Each row is a point on a tangle of strands that fork, close into loops and nearly touch. The rows are in no order.
Two points are linked if the straight distance between their rows is under 104. Some points are linked to none.
k107: [  0,   6, -39,  17,  36,  -9,  -2, -26,  23, -14,  13,  -5, -21,  16, -26,
   3, -20,  14, -48,  -3, -13,  -3, -15,  52, -16, -34,  21,  -2,  61]
k622: [-13, -29, -15,   3,  -9,  -3,  11, -56, -18, -36, -13,  25, -22,  -9, -44,
 -24, -32, -19,   4,  32, -53, -10,   0,   5,  10,  -9,   4,   0,  -3]
k12: [ -8,  37, -14,  31, -24, -25,   2,  62,  21, -35,  18,  -9,  -8, -51,   7,
  53,  -1,  14, -48, -23, -29,   8,  -1,  28, -24, -26,   1,  31,  10]
k129: [  5,  36, -20,  -6,  19,  25,   5, -15,  24,  41,  -4, -30, -11,  59,  -5,
  -2,  20, -10,   2,  29,  17,  -5, -19,  13, -33,  -3,  10,  10,  26]
k334: [  9,   3,  18,   8,  34,   9,  11,  10,   4, -28,  16,  30,   9,  -3,  -5,
 -49, -14, -35,  19,  36,   1, -20,  34, -33,   8,  35,   4,  33,  -3]
k236: [-10, -34,  13,   3, -35, -11,  63,  15,   2, -11, -40,  15,  -4, -21,  14,
 -23,  -1,  -2,  24,  -4,   3,  -8,  22,   0,   0,  -2,  -3,   5,   0]
k168: [ 10, -27,   3, -29,  32,  -1,  22, -39,   8,  -3,   4,  10,  14,  25,  21,
 -56,   3, -15,  17,  -8,  36, -21,  23, -24,  28,  41,   4, -25,  10]
k759: [ 19,  -6, -31,  -7, -27, -59,  51,  35,  33, -20,  12,  27,  18, -35,  23,
  12, -26,  -3,  -8, -24,   2,  -4,  -8,  -6, -45, -23, -12, -15,  41]
k438: [-12,  -9,   6, -21,  28, -10,  27, -44,  20,  -5,  10,  14,   0,  22,   1,
 -57,   5, -17,   4,   9,  31, -44,   2, -11,  20,  29,  19, -78,  13]
k527: [ 15,  10,  11,   4,  45, -19,  19,  61,  27, -13,  16, -16,  -3,  25, -37,
  11, -48,  22, -35, -40,  -7,   1,   1,   6, -38,   5,  41, -22,  15]
k392: [ -5,  16, -55,   2,  31,   9,  -9, -48,   4,  -9,  26, -15, -13,  27, -31,
  -5,   0,  -8, -28,  38, -23, -25, -28,  28, -18, -26,   7, -10,  30]
k732: [ -1,   2,  14, -17,  11,  44, -70, -30, -14,  34, -28,   2, -10,   4,  34,
  42,  37,  30,   3, -39,  24,  36,  -9,  -5,  37,  40,   9,   4, -37]
k925: [  6, -14, -39,  10,  35, -20,  50,  33,  31, -22, -26, -19, -14,   4, -21,
 -13, -35,  26, -32, -17,  -9, -17,  -1,  31, -41, -20,  43,  15,  41]
k455: [ 25,  21,  -6, -14,  24,   9,  -5, -11, -10,  -4,  17,  21,  -1,   3, -39,
  19,  -8, -27,  11,  30,  12,   0,  13, -31, -21,  27,   4,  -3, -19]
k20: [-31, -19, -37,  -3,  20,  32,  54, -23,   6, -19, -46,  33,   0,   0,  -4,
 -62, -11, -12,  26,  13,  19,   2,   9, -12, -16,  23,  23,  -4, -23]
k376: [ 26,  42, -39,  -4,   0, -15,  22,  11,  24,  -4,  42, -22,   2,  12,  11,
 -19,   3, -15,  -3,  37,   7, -19,  -9,  -1, -40, -10, -24,  -1,  43]
k423: [ -7,  22,   2,  -7,  41,  29,  13,  36,  -4,   5,  18,   3,  69,  13,  32,
 -16,  13, -16,   9,  -8,  45,  18,  21, -23, -10,   4, -11,  -3, -45]
k533: [-24, -15, -51,  11,  35,  37,  34,  -3,  19,  23, -61,  18,  13,  -3,   2,
 -11,  -6,  25,   4, -20,  52,  20, -28,  15, -33, -15,  40,  -4, -11]
k701: [ -4,  32,  27,   5, -10,   3,  10,  45,  -5, -12,  18, -37,  -6, -32,  22,
   5,  33, -27,  17,  25,   9,  -9,  19, -17,  -4,  13, -40,  23, -43]
k204: [ -6, -12,  -4,  -4,  21,  38, -54, -29,  -4,  20, -18, -29, -12,  46, -45,
   2,  -4,  -2,  -2,  45, -39,   1, -37,   1, -10,  -3,  14,  -4,  -3]
k976: [  5, -37,   4,  -7, -22, -14, -27, -28, -29,   9,  -6,  12,  -5, -26, -46,
  42, -28,  26, -12,  -8, -48,   5, -31,  -8,   7, -26,   7,  -7, -18]
k900: [ 15, -46, -11, -20, -71, -26,  18, -23, -11,   6, -25,   8, -14, -38,  24,
  20,  23,   6,  17,   3, -48, -13,   3, -13, -14, -27, -10,  20, -11]
k328: [-28,  -5,  12,   3,  42,  24,  20,  15,  -2, -37,   0,  18,  27,  15,  20,
 -62,   6, -47,  23,  29,  29,  -6,  44, -37,   2,  34,  -6,  -3, -29]
k740: [-12, -27, -13,  11, -23, -36,  38,  21,   8, -42, -17,  -2, -40, -30, -50,
  19, -32,  -8,  -8,  18, -50,  -6,  10,  11, -26, -17,   7,   8,   4]
k175: [  0, -58,  -7, -48, -26, -23,  12, -64, -39, -18, -25,  18,   4,   6,  12,
  11,  10, -13,  22, -11, -16,  12,  32, -30,  20,   3, -24, -34, -30]
k904: [ 25,  12, -14,   0,  14,  13,  21,   4,   0,   6,  34,   8,  35, -16,  26,
 -17,  14,   2,   6,  -6,  26,  -2,   0,   7,   4, -11, -18,  24,  17]
k562: [-16,   9,  13,  -8,  53,  25, -27, -16,   9,  11,   5,   1,  12,  45, -16,
 -11,   6, -14,  -5,   9,  40,  -5, -18,   9,   5,   9,  24, -81,  15]
k521: [ 19,  10,  38,  -1,  49,  20, -42,   9,  -2,   3,  36,  32,  45,  -1,  23,
 -18,  -5,  10,   6, -21,  28,   2,  14, -27,  39,  38,   2,  38, -20]
k338: [ -7, -28, -13, -33, -18, -20,  58, -62, -26, -29, -27,  31, -11,   9,  23,
  -8,   4, -36,  19,   8,  -3,  -8,  55, -20,   3, -10, -30, -42, -13]
k157: [  1,  32,  20,  24,  -5,   6, -37,  14,   8,  18,  -3,  -9, -40,  18, -45,
  63, -26,  25, -37, -23, -25,  26,  -8,  25,  -7,   7,  43,  26,  -1]
k424: [ -3, -21,  16,  -5,  37,   8, -47, -22, -10, -29, -18,  50,  -5,  25,  -7,
 -51, -16, -25,  19,  11,  33,   5,  36, -53,  20,  67,  28,  -8, -25]
k705: [ -9,  51,  10,  21, -38,  12,   8,  55,   6, -10,   4, -25, -10, -55,  16,
  43,  13,   8, -18,  -6, -16,  -8, -14,  13,  -6,  -5,   1,  44, -16]
k150: [-28,   3,  25,   2,  -4,  17, -22, -25,  10,  77, -17, -20, -17,  43,  30,
  41,  10,   4, -22, -26,  -5,  40, -34,  49,  20, -31,  -4, -10,  44]
k792: [-23,  30,  -6,  28, -52, -17, -30,  39,   2, -23,  26, -35,  -6,  -9,  14,
  64,   4,  15, -47, -28, -53,   3,  -9,  38, -26, -27, -20,   0,  22]
k584: [  3, -55,   2, -15, -27, -13,  -8, -52, -32,  -4, -32,  25, -21,  -8, -46,
  -4, -41,   9,  14,   7, -54,   2,  -9, -18,  23,  -6,   5, -12, -21]
k953: [-28,  17,  11,  17,   7,  36, -53, -30,   1,  35, -14,   5, -27,  53, -33,
  56, -14,  -4, -28,  -4, -24,  42, -24,  24,  -3,  -5,  26,  18,  -9]
k790: [ 25,  13, -25, -11, -18, -41,  40,  15,  28, -22,  31,  13,   7, -15,  15,
 -25, -33, -14,  -6,  12,   0, -21,  -3, -13, -21,   5, -21, -19,  43]
k936: [  1,  24,  33,  17,   1,  22, -87, -12, -30,   5,  17,   9,  -8,  -6, -22,
  13,  20,  17,   3,  -1, -10, -10,  -2, -11,  38,  35,   7,  24, -26]
k552: [ 11, -16, -39, -25, -16, -27,  71, -15,  -7,  -2, -28, -15, -13,  -1,  39,
 -29,  31, -26,  31,  18,  20,  -9,  41, -28, -15,  -8, -29,  12, -18]
k311: [ -2, -12,  25,  12,  19,  17, -85, -21, -32,  -7,  -4,  31,  -9,   5, -32,
 -15,  -2,  -6,  14,   5,  19,  11,  11, -35,  41,  49,  16,  -6, -36]
k388: [  0,   3, -23,   4,  16,  28,  33,  15,  25,  43, -41,   2,   6,  23,   4,
  30,  -1,  23,  -7, -24,  33,  21, -19,  22, -36, -24,  36,  25,   3]
k855: [ 12,  37, -26,  11,  14,   3,  39,  45,  18,  -4,   4, -20, -11,  -1, -23,
  24, -11, -14, -11,  33,   6,  10,  -2,   2, -51, -12,  -2,  26, -11]
k69: [ -1, -22, -27,   7, -49, -38,  55,   5,  12, -25, -34,   4, -42, -41,  -3,
  -7, -17, -14,   6,  41, -39,  -7,  13,   0, -23, -31, -11,  32,  14]
k415: [ 21,  20,   3, -27, -32,   9,   6,   2, -20,  10, -16,  20,  -2, -50,  27,
  59,  29,  18,  13, -40,  11,  -3,   3, -23,   2,  19,   6,  27, -48]
k503: [ 26, -25,  28, -27,   5, -19,  31, -11,   5,  -1,  11,  28,  22,   7,  41,
 -49, -13,   2,  24, -32,  19,  -4,  37, -32,  46,  28,  -7,  14,  13]
k230: [ -7,  -5,  27,   7,  63,  10, -10,  -6,  -7, -27,  36,  43,  49,   7,  -2,
 -39, -17, -23,   0,  -8,  45,  -6,  25, -18,  33,  17,   6, -37,  -5]
k567: [ -5,  10, -18,  24, -49,   7, -19,   4,   6,  18,  -2, -10,  -2, -30,  28,
  42,  28,  36, -21, -17, -25,   3, -25,  41,  -3, -46,   2,  45,  21]
k698: [-28, -10,  23,   9,   0,  45, -61, -35, -16,  40, -29, -19,   0,  31, -22,
  50, -15,  17, -31, -11, -54,  39, -41,  13,   9, -27,   7,  10, -24]
k357: [-17, -34, -10,  -9,  38,  26, -36, -62, -12,  10, -16, -29,  10,  33, -22,
 -29,  -4,   0, -12,  39, -40, -27, -44,  -4,  15, -24,  -1, -35,   6]
k593: [ 15,   5,  12, -33, -45, -24, -24, -22, -41,  -6,  -6,   1, -19, -39,  35,
  37,  36,   8,  14, -37, -25, -16,  20, -31,  34,  38, -16,  26, -39]
k873: [ 31,   0,  -8, -13,  29, -14,  -2, -36,  31,   5,  22,  12, -19,   5, -18,
 -42, -32,   9,  -2,  23,  -1, -36, -22, -12,  22,  20,  22, -11,  56]
k840: [ 18,  36,  26, -12,  14,  36, -26, -11,  14,  53,   5, -11,   4,  68,   7,
  19,  21, -14,  11,  16,  21,  12,   1, -16, -21,  27,   8,  22,   5]
k799: [ 12, -19,  34, -34,  32,  -1,  -2,  10,   3,   8,  18,  29,  51,  11,  32,
 -44, -21,   8,  20, -31,  26,  12,  30, -41,  46,  45,  10,  17, -36]
k518: [-17, -15,  25,   8, -31,  25, -19,  17, -12,  21, -20, -24,   6,  -7,  -3,
  18,  31,  29,  16, -16,  -9,  -3, -24,  30,  12,   2,  10,  -5,  -4]
k264: [ 29,  17,  17, -14, -10, -36,  23,  66,  33,  17,  18, -12,   7,  17,  -9,
  36, -45,  33, -27, -38,  -3,   8,  -8,  -8, -38,   3,  25,  -7,  17]
k45: [ 15,  14,  19, -13,  27, -16, -33, -18,   4,  41,  14,  12, -14,  20,  -8,
  39, -19,  11, -21, -20,  27,  27, -30,  26,  26, -17,   1, -56,  38]
k118: [ 22, -10,  22, -15,  -9, -15,   0, -17,  -6,  -3,  -8,  14, -33,  16, -18,
 -43, -15, -21,  24,  37, -14, -19,  27, -43,  17,  43,   4,  11,   2]
k569: [  9,  13, -42,  19,  53, -18,  31,  12,  29, -18,  -1,  -7,  -9,  11,   0,
   4, -25,  22, -61, -46,  -2,   3,   5,  42, -48, -46,  35,  -1,  49]
k139: [ 20,  54, -29,   2,   7, -17,  10,  28,  11, -13,  45, -19, -10,  19, -17,
  28,  -8, -34, -27,  33,  -5,   5,  -2,   8, -55, -21, -19,  -8,  25]
k558: [-21,  29, -37,  18,   9,  38, -11,  13, -24,  22,  -8, -24,  14,  19,  22,
   6,  60, -24,  17,  25,  43,  22,  20,   5, -25, -18, -28,  16, -35]
k61: [  1,  13, -15,   1,  -6,   2,  20,  -1,  31,  42, -18, -28, -24,  41,  -1,
  52,  -2,  15, -28, -28,   1,  22, -19,  35, -44, -25,  24,  10,  33]
k169: [ -2,  11, -38, -15,  38, -21,  75,  31,  31,  -6,  25,  10,  51, -24,  14,
 -38, -59,   2, -13,   8, -13,  -8,   2,  -5, -21, -33,  16,  28,  -9]
k93: [-27, -46,  21,  -7,  -5,  11, -47, -32, -54, -30,   0,  -9,  22,   0,  -4,
  -8,  21, -15,  11,   4, -26,  11,  18, -27,  31,  10, -33, -22, -54]
k791: [ 25,  26,   5,  26, -19,  -3, -28,  24,  36,   8,  30, -22, -13,  14,   1,
   1, -10,  24, -28,   0, -21,   4, -22,  24,   0,  -1,   7,  51,  66]
k945: [-20,  24,   4,  12,  -8,  40,  -5,  39, -11,   6, -14, -35,   3,  -9,  26,
  13,  64, -16,  10,  11,  23,   8,  10, -11, -17,  18, -26,  20, -54]
k771: [-14, -15, -21,  29,  34,  17,  14,  36,  22, -20, -31, -11, -14,   4, -38,
   1, -11,  27, -24, -14,  -3,   9, -10,  47, -23, -12,  38,  32,  22]
k839: [  3,   4,  37,  17, -38, -50,  35,  57,  26, -41,  29,  11,   5, -12,  10,
 -33, -59,  -4,  -2,  -7, -26,  -3,  19, -19,  20,  14, -15,  -7,  28]
k980: [ 22,  12,  18,  -2,  43,  14,  -7,  14,  20,  13,  49,  18,  53,  -2,  28,
 -45, -20,   6,   3,   2,  16, -10,   1,  -7,  23,   0,  -1,  44,  26]
k886: [  7,  48,  37,  17,  -6,  11, -33,  46,   6,  14,  13,  -4, -18,  14, -40,
  38, -21,  11, -16,  -2,  -2,   4,  -6,  -8,  -7,  30,  25,  20, -16]
k595: [ 43,   9,   2,  -7, -62, -50, -17,  13,   0,  -3,  20,  15, -27, -39, -12,
  39, -30,  25,  -5,  -6, -30,  -6, -12, -16,  -8,   8,  -3,   9,   9]
k35: [-38, -15,  -8,  10,  -1,  30, -29,   1, -42, -25,  -7, -24,  15,  -9, -13,
  -4,  42, -34,  22,  37, -14,  11,  11,  -7, -10,  -1, -32, -16, -50]
k282: [ -1, -16,  -5,  19, -13,  -5,   7,  30,   9, -24, -24,  -7, -26, -32, -41,
  27, -12,  26, -12, -12, -31,   2, -14,  27, -14,  -9,  34,  31,   1]
k435: [  6,  27,  16,  -2, -27,   8, -64, -20, -48, -11,  23,  -5,  -7, -38,   7,
  31,  38,  10,   4, -24, -23, -19,  10, -12,  47,  34, -10,  23, -46]
k422: [ 25, -12,   1,  -3, -28, -47,  33,  55,  33,  -5,   3,  16,   7, -38,   7,
  13, -34,  32, -16, -38,  -7,   5, -12,  -3, -23,  -9,  25,  13,  27]
k831: [-27,   2,  -8,  -6,  51,  -4,   3, -41,  21,   2,  23,  -9,   5,  28,  -9,
 -30,  12,  -7, -23,  19,  29, -42, -23,  15,  15,  -2,  20, -92,  26]
k48: [-36,   4,  41,  15,  22,  37, -54,  21,  -7,   1,   4,  -5,  24,  47, -17,
   5,  30, -21,   2,   3,  41,  15,  -4,   8,   1,  14,   7, -51,  -5]
k257: [-19, -16,  16,  19, -29, -25,  78,  47,  21, -31, -19,  20,   5, -36,  34,
 -36, -29,  -6,  12,  -5, -10, -11,  31,  -3,   0, -34, -15,  16,   8]
k613: [ 16,   9,   0,  -3, -49, -39,  49,  11,  18, -15, -23, -26, -41, -39,  27,
 -14,  -4, -29,  24,  48, -18,  -9,  15, -19, -22, -10, -40,  33,  -1]
k350: [ -7, -14, -26, -11, -14,  -8,  34,  -9, -14, -10,  -5, -18,   5,   3, -14,
 -10,  19, -11,  20,  19,   6, -16,   0,   9, -20, -16, -19, -40,   4]
k920: [-24,  41,  43,  15, -40, -13,  24,  69,  11, -31,  18, -28, -11, -59,  24,
  18,  12, -11,   5, -11,   3, -18,   0,  -1,   5,  -3, -25,   2, -34]
k988: [ 42,  -9,  25, -24,  -2, -28, -49, -33, -24,  33,   3,   9, -14,   4,   0,
   7,   6,  17,  21, -25,  29,  10,  -4, -20,  41,  34,  -7, -14, -12]
k554: [-34, -44,  25,   7,   8,  20,   3,  20,   4, -15, -29,  -2,   9,   3, -15,
 -42,   8,   4,  26, -18,  23,   5,  -9,  16,  20,  17,  13, -33,  -3]
k13: [  3, -31, -16, -16,  29,  36, -55, -62, -28,  10, -20,   5,   5, -14,  22,
  27,  32,  16,   1, -13,   7,  36, -11,   5,  28,   2, -14,  10, -26]
k8: [  2,   4,  26,   0, -27, -51,  58,  66,  37, -25,  20,  -1,  19, -40,  39,
 -29, -58, -15,  -1,   3, -24,   1,  15, -20,  -7, -14, -27,  11,  -5]
k885: [ -4, -43,   2,  -6,   3, -23,  11, -10,   7,   4, -20,  15,  -2, -15,  -5,
   3,  -6,  19,   4, -31,   9,   0, -29,  33,  16, -26,  10, -57,  45]
k457: [  5,  13, -11,   0, -56, -15,  -9,  23,  22,  16,  -6,  16,  -7, -54,  42,
  65,  32,  37, -20, -44, -17,  -9, -31,  18, -22, -33,  21,  26,  13]
k808: [-21, -53,   9,  -5,  28,  10, -13, -36,  -6,   0, -34,  11,   7,  -8,  -8,
 -34,   2,   1,  15,  -8,  15,   7, -23,  28,  50,  -4,  11, -60,  17]
k486: [ 21,  -4,  37,   5, -36, -41, -48, -15, -26,  16,   1,  26, -30, -24, -16,
  -2, -16,  44,  10, -23,  -3,  -6, -14, -12,  56,  26,  10,   1, -15]
k984: [-22,  18,   7,  10, -37,  28,  -4,  27, -14,  25, -17, -46,   5,   1,  22,
  34,  57,  15,   7,  -9,   5,   4,  -9,  26, -15, -20, -15,   5, -18]
k32: [ -8,  42,  15,   6,  33,  32,   7,  30,   6,  12,  28,   5,  40,  31,  -7,
  13,   0, -24,  -5,   1,  41,  10,   8, -10, -32,  -2,   4, -15, -18]
k326: [ 33,  12,  36,  -5, -49, -44,  -4,  10,  -4,  -6,  23,   7, -28, -12,   8,
 -28, -12,  -3,  25,  12, -19, -13,  26, -33,  21,  45, -20,  21,   3]
k40: [ 11,   3,  44,  18, -32, -46,  -4,  40,   1, -20,  37,  35,  10, -29,  -7,
 -20, -45,  24,   2, -34,  -3,  -5,   5,  -4,  40,  24,  -3, -12,   8]
k668: [-29,  10,  19,  45,  27,  49, -18,  45,  20,   2,  -8,  -4,   3,  13, -23,
   0,  -4,  21, -12, -10,   6,  13, -14,  29,  -2,   7,  34,  30,   7]
k625: [  1,  28, -47,  14,  26,   8,  32,   6,  14, -25,   3,  -7, -20, -10, -40,
 -17, -12, -29, -10,  63,  -8, -23,   2,  -5, -34,  -6,   6,  35,   1]
k246: [-27, -19,  30,   9,   2,  32, -38,  17, -17,  -4, -12, -15,  21,   4,   6,
 -18,  46,   5,  25,  -7,  22,   9,   5,  13,  25,  25,  -5, -21, -19]
k938: [-13,  27,  -9,  10, -16,  17, -17,  -6,   2,  36,  10, -47,  -6,  61,  -2,
  17,  32, -14, -10,  32, -19,   6, -13,  25, -33, -31, -19,   5,  14]
k128: [-13,  14, -59,  19,  22,  20,  11,   6, -32,  -3,   8, -15,  24,   3,  15,
 -24,  49, -34,  12,  26,  53,   0,  33,   2, -10, -26, -42, -12, -21]
k293: [ 11, -23, -17,  -2,  -9,  10, -30, -43, -36, -15,  23, -10,  13, -18,   8,
  -1,  35,  -2,   9,  16, -20,   2,   3,  12,  19, -20, -41,  27,   2]
k375: [ -7,  -9, -10,   6,  -5,   1, -19, -16, -15,   3,  13, -19,  15,  13, -23,
  47,   7,   6, -14,  -7, -17,  14, -25,  32,  -9, -40, -14, -33,  15]
k206: [-12,   7, -15,   0,  32,  33, -18,  -9,  13,  14, -19, -18, -12,  42, -40,
 -22,   9,  -5,   6,  45,   6, -18, -14,  -2, -24,  20,  30,  -9,   8]
k79: [ 23, -43,  15, -39, -22, -33,  -5, -36, -22,  20, -26,  14, -10,   2,  -7,
   4,  -3,  10,  27, -22,  13,   6,   3, -19,  26,  12,   2, -53, -15]
k842: [-18,   8,  23,   9,   5, -13, -10,  -9,  38,  59, -13, -25, -42,  67,   6,
  38, -18,  -4, -38, -36,  -2,  38, -16,  42,  -1,  -9,  19,   0,  54]
k702: [ -2,  27, -19,  16,  20,   6,  21,  31, -12,   1,  36,  -3,  53, -13,  33,
  -9,  31, -13,   1, -10,  44,   5,  28,  -3,  -7, -29, -43,  10, -18]
k102: [ -5,  -9,  16, -18, -22, -26,  47, -49, -19, -41,   5,  40,  -7,  19,  15,
 -26, -15, -27,  14,  -2,   7, -16,  50, -12,  21,  -3, -17, -70,  21]
k249: [ -2, -10, -39, -25, -16, -19,  39, -15, -23,  -4, -18, -39, -11,   1,   7,
  -9,  26, -37,  28,  45, -12, -16,  17, -16, -30, -15, -39, -12, -26]
k482: [ 15,  -3,   4,   8,  -2,  19, -32, -28,  18,  49,   0, -20, -11,  24,  23,
  11,  15,  25,  -8,   4,   0,  16, -37,  40,  16, -21,  -5,  12,  51]
k977: [  7,  -6, -32,  24, -25,  11, -14, -19, -17,   0,   2,   0,   7, -40,   9,
  14,  27,  17,  -1,   8, -17,   7,  -9,  30,   1, -36, -17,  51,   4]
k690: [-16, -20, -30,  -6,  27,  29,  39,  17,   1,  16, -42,   1,  41,   3,  29,
 -39,  19,  10,  26, -21,  60,   6,   4,  -1, -12,  -1,  11,  -9, -20]
k752: [  0,  -7, -45,  -6,  11,   0,  15, -46, -10, -25,   9,  -8, -16,   0, -43,
 -27, -10, -20,   2,  58, -40, -33,  -9,   2, -11, -13,  -1,  12,   7]
k151: [  7, -17, -20, -27,  14,   3,  65,   9,  -5,   4, -20,  -8,  28,  10,  48,
 -36,  26, -13,  29, -13,  44,  -2,  32, -29,  -9,  11, -15,   9, -26]
k551: [ 33,  19,  24,   8,   0,  20, -40,  -5,  22,  33,  30,  -3,  -6,  10,  15,
  -8,   1,  25,  -1,   7,   3,  -2, -22,  10,  28,  18,   8,  40,  45]
k468: [  5,   8, -11, -12,  -7, -36,  68, -32,  18, -29,  24,  32,   4,   2,  14,
 -40, -34, -23,   0,   5,   5, -30,  19, -17,  -4,  -1, -16, -46,  30]
k611: [-26,  -8,  -3,  19,  20,  15,  -2,  15, -21, -45,  -8,  -5,   6,  -4,   9,
 -42,  34, -53,  22,  45,  15,  -2,  41, -14,  -2,  23, -35,   4, -40]
k738: [ 15,  27,  15,  -3, -20,   4,   5,  27,  -4,   4,   1,  30,   5, -58,  -3,
  41, -21,  21,   0, -36,   7,  -4,  -1, -22,   9,  19,  21,  39, -45]
k330: [ 18,  24,  31,   7,  -2, -13,  -8,  36,   0,   2,  32,  23,   6, -16, -24,
   9, -25,  21,  -1, -21,   9,  -1,   4, -18,  12,  21,  12,  10, -14]
k81: [ 16,  14,  23, -14,  15,  37, -65, -36, -11,  55, -16,  -7, -15,  45,   5,
  30,  18,   6,   5,   1,  16,  33, -12,  -9,  14,  30,   4,   4, -16]
k470: [  6, -15,  16,   5, -65, -42, -33, -13, -27,  -7,   6,  24, -29, -47, -24,
  24, -23,  29,   0, -12, -52,  -6, -15,  -2,  31,  -6,   3,   3,  -7]
k598: [  0, -38,   1, -12,  22,  23, -56, -54, -42,   2,   6,  -7,  26,   4,   7,
   8,  27,  -9,   0,  -1,  -3,  20,  -7,  -4,  33, -15, -37, -27, -15]
k53: [-23, -53, -17, -10, -25, -18,  23, -31,  -7,  -9, -16,  -4,   0, -10,  -2,
 -23,   2,   2,  10,   4, -20, -17, -18,  21,   4, -36,  -9, -39,  29]

How many points has the smallest loop of links through each point below? Write - if it is on no loop.
k799 | 17
k376 | 17
k81 | -

A piece is two or more points that can be reached from each other along the links. Count, over all rows, the pieces, the separate loops (a circle has one, a figure eight two, a Y none), the forks (points with three links) and the tips (points with one).
pieces | 4
loops | 2
forks | 10
tips | 14
